Points on a hilly landscape, in no order, each with its height.
From any point a ball rolls to the lowest of the 6 points nearest to it. It stops when none of these is lower. Distance is the straight distance between rows; heights are no part of it.
<538>: [109 127 115 122 141 158 141 152 113  78 170 132 118 147 100 132]  height 314
<675>: [147 144 160  88 116 142 127 150 177 139 117 118 133  93 121 144]  height 133
<122>: [ 90  87 142 125 148 148 149  95 119  89 147 172 153 152 117 160]  height 267
<590>: [100  85 136 127 151 152 144  82 113  79 126 160 154 155  85 135]  height 210
<496>: [155 103 117 137 117 123 117 161 163 143 127  79 126 161  99 129]  height 445
<356>: [124 104 100 146 153 157 149  66 101  73  89 159 132 174  76 148]  height 147
<389>: [137 101 101 143 139  99  98 148 143 122 125  85 120 187  89  90]  height 262
<236>: [130 149  89 132 123 126  87 148 107 107 138 115 109 123 156  84]  height 240
<222>: [169 177 150  96 109 104 181 130 130 176  98 108 123  72 110 118]  height 246
<442>: [ 76  70 139 114 144 126 134  77 115 114 117 167 155 141 148 161]  height 248
<26>: [116  94 153  92 133 142 109 128 173 118 140 127 154 140 125 147]  height 216
<652>: [106 128  71 152 142 108  53 116 109 110 136 150 105 162 135  62]  height 199
<447>: [163 192 140 105 116 147 173 161 115 131 134 121 115  64 130 119]  height 293
<39>: [136 127  92 121 143 123 104 143 113  99 143 111 126 146 105  85]  height 198
<63>: [ 76 117 158 130 140 171 146 136 130 108 185 162 151 134 138 174]  height 317
<535>: [115  84  92 156 134 137 135  67 101 105  49 176 152 156 191 187]  height 336
<298>: [156 158 145 151  99  50 160 118 100 201 136 109  72 106 132  96]  height 77
<589>: [143 172 150  92 114 164 135 173 161 125 144 131 143  95 136 162]  height 168
<43>: [163 180 118 101 108 146 148 174 122 118 136 106 110  90 131 123]  height 391
<649>: [ 64 130 155  70 128 127 119 159 177 157 116 157 157 104 177 161]  height 201
<264>: [116 108 120 180 147 186 152  67 100  86  94 184 145 147 119 194]  height 236
<244>: [157 149  93 149 117 115  51 145 115 118 128 140 100 110 182  66]  height 229
<4>: [125  63 116 143 148 137 131  44 136 120  65 152 147 178 108 163]  height 223
<418>: [ 59 142 162 104 141 161 136 159 146 139 178 169 156 118 173 191]  height 214
<148>: [110 128  80 147 145 129 125 106  86  71 130 139 120 165  83 100]  height 176
<655>: [108 115  73 151 158 104 103  96 108  97 114 117 101 193  88  76]  height 186
<467>: [163 150 130 165 108  87 110 111  95 176 118 133  87  81 180  83]  height 711
<449>: [148 138 136  89 124 155 128 170 160 103 143 113 132 112 112 137]  height 279
<96>: [172 140 116 184  82  82 107 147 122 177 111  92  92 138 165  97]  height 487
<50>: [175 147 124 159  92  82 140 148 101 182 108  86  96 102 145 106]  height 781
<433>: [140 102 139 108 129 130 109 143 178 142 126 103 150 149 103 137]  height 287
<434>: [101 118 127 150 149 165 153 117  99  74 161 154 143 153  90 152]  height 244
<367>: [159 178 127 125 101  90 137 114  88 156 130 126 104  56 180  85]  height 673
<57>: [100  97 144  87 130 110  99 129 177 147 129 136 171 123 148 150]  height 217
<29>: [144 140 111 111 120 150 121 163 129  94 157 106 112 126 113 109]  height 296
<306>: [113  73 129 126 155 129 125 101 156 118 126 121 139 171  89 130]  height 98
<49>: [110  73 136 131 150 141 127  75 134 103 129 152 157 164  92 136]  height 172
<295>: [ 57 138 169 124 140 164 143 155 136 140 202 158 156 127 150 183]  height 291
<531>: [178 164 113 125 103 108 112 149 124 150 113  85 111  95 140  97]  height 106
<44>: [164 174 113 130 106 108 108 139 105 135 114 117 100  85 167  85]  height 483
<341>: [140 168 151 139 136  43 159  93  94 210 150 122  71  79 164  80]  height 858
<320>: [111 122 114 182 140 190 164  93  79  75 118 158 130 163  87 169]  height 45
<195>: [171 181 138 111 103  94 163 134 107 164 117 107  99  71 149  90]  height 539
<250>: [ 63  80 148  93 143 121 129 100 124 107 131 162 153 135 173 156]  height 282
<366>: [133 147 173  87 122 138 123 155 186 172 115 129 166  90 138 159]  height 177
<516>: [161 136  96 165 110  97  65 154 124 141 112 101 104 129 156  86]  height 294
<229>: [114 116  69 169 149  96  58 130 116 122 114 124 108 177 127  55]  height 208
<13>: [ 83 110 143 187 135 185 156  98  90 107 147 161 158 148 125 191]  height 394
<90>: [113 181 165 115 124 181 158 186 156 147 181 133 140  98 129 184]  height 15
<480>: [124  99 103 119 150 130 118 122 124  97 128 106 128 171  96  98]  height 179
<293>: [154 122 119 114 128 131 112 152 144 119 131  88 124 144 115 105]  height 306
<663>: [164 156 175 100 110 100 163 137 161 197  96 111 126  94 110 140]  height 116
<383>: [152 123 153  98 115 122 129 154 185 160 112 105 143 109 115 144]  height 218
<542>: [171 158 153 134 102  82 182 135 118 201 109  83 102  96 113 111]  height 14
<154>: [153 121 100 141 124  99 102 166 146 133 110  61 108 147 117 101]  height 413
<572>: [ 88  99 161 115 142 159 135 121 139  99 167 171 151 134 119 160]  height 66
<72>: [ 78  85 143 150 141 163 143  79 105  96 128 178 165 143 144 183]  height 335
<471>: [175 153 137 116 107 109 136 155 147 157 106  94 123  99 118 121]  height 434

For each start below, name the point where the ball stops.
<29> | <320>
<57> | <542>
<655> | <320>
<652> | <320>
<535> | <320>
<389> | <306>
<383> | <542>
<467> | <542>
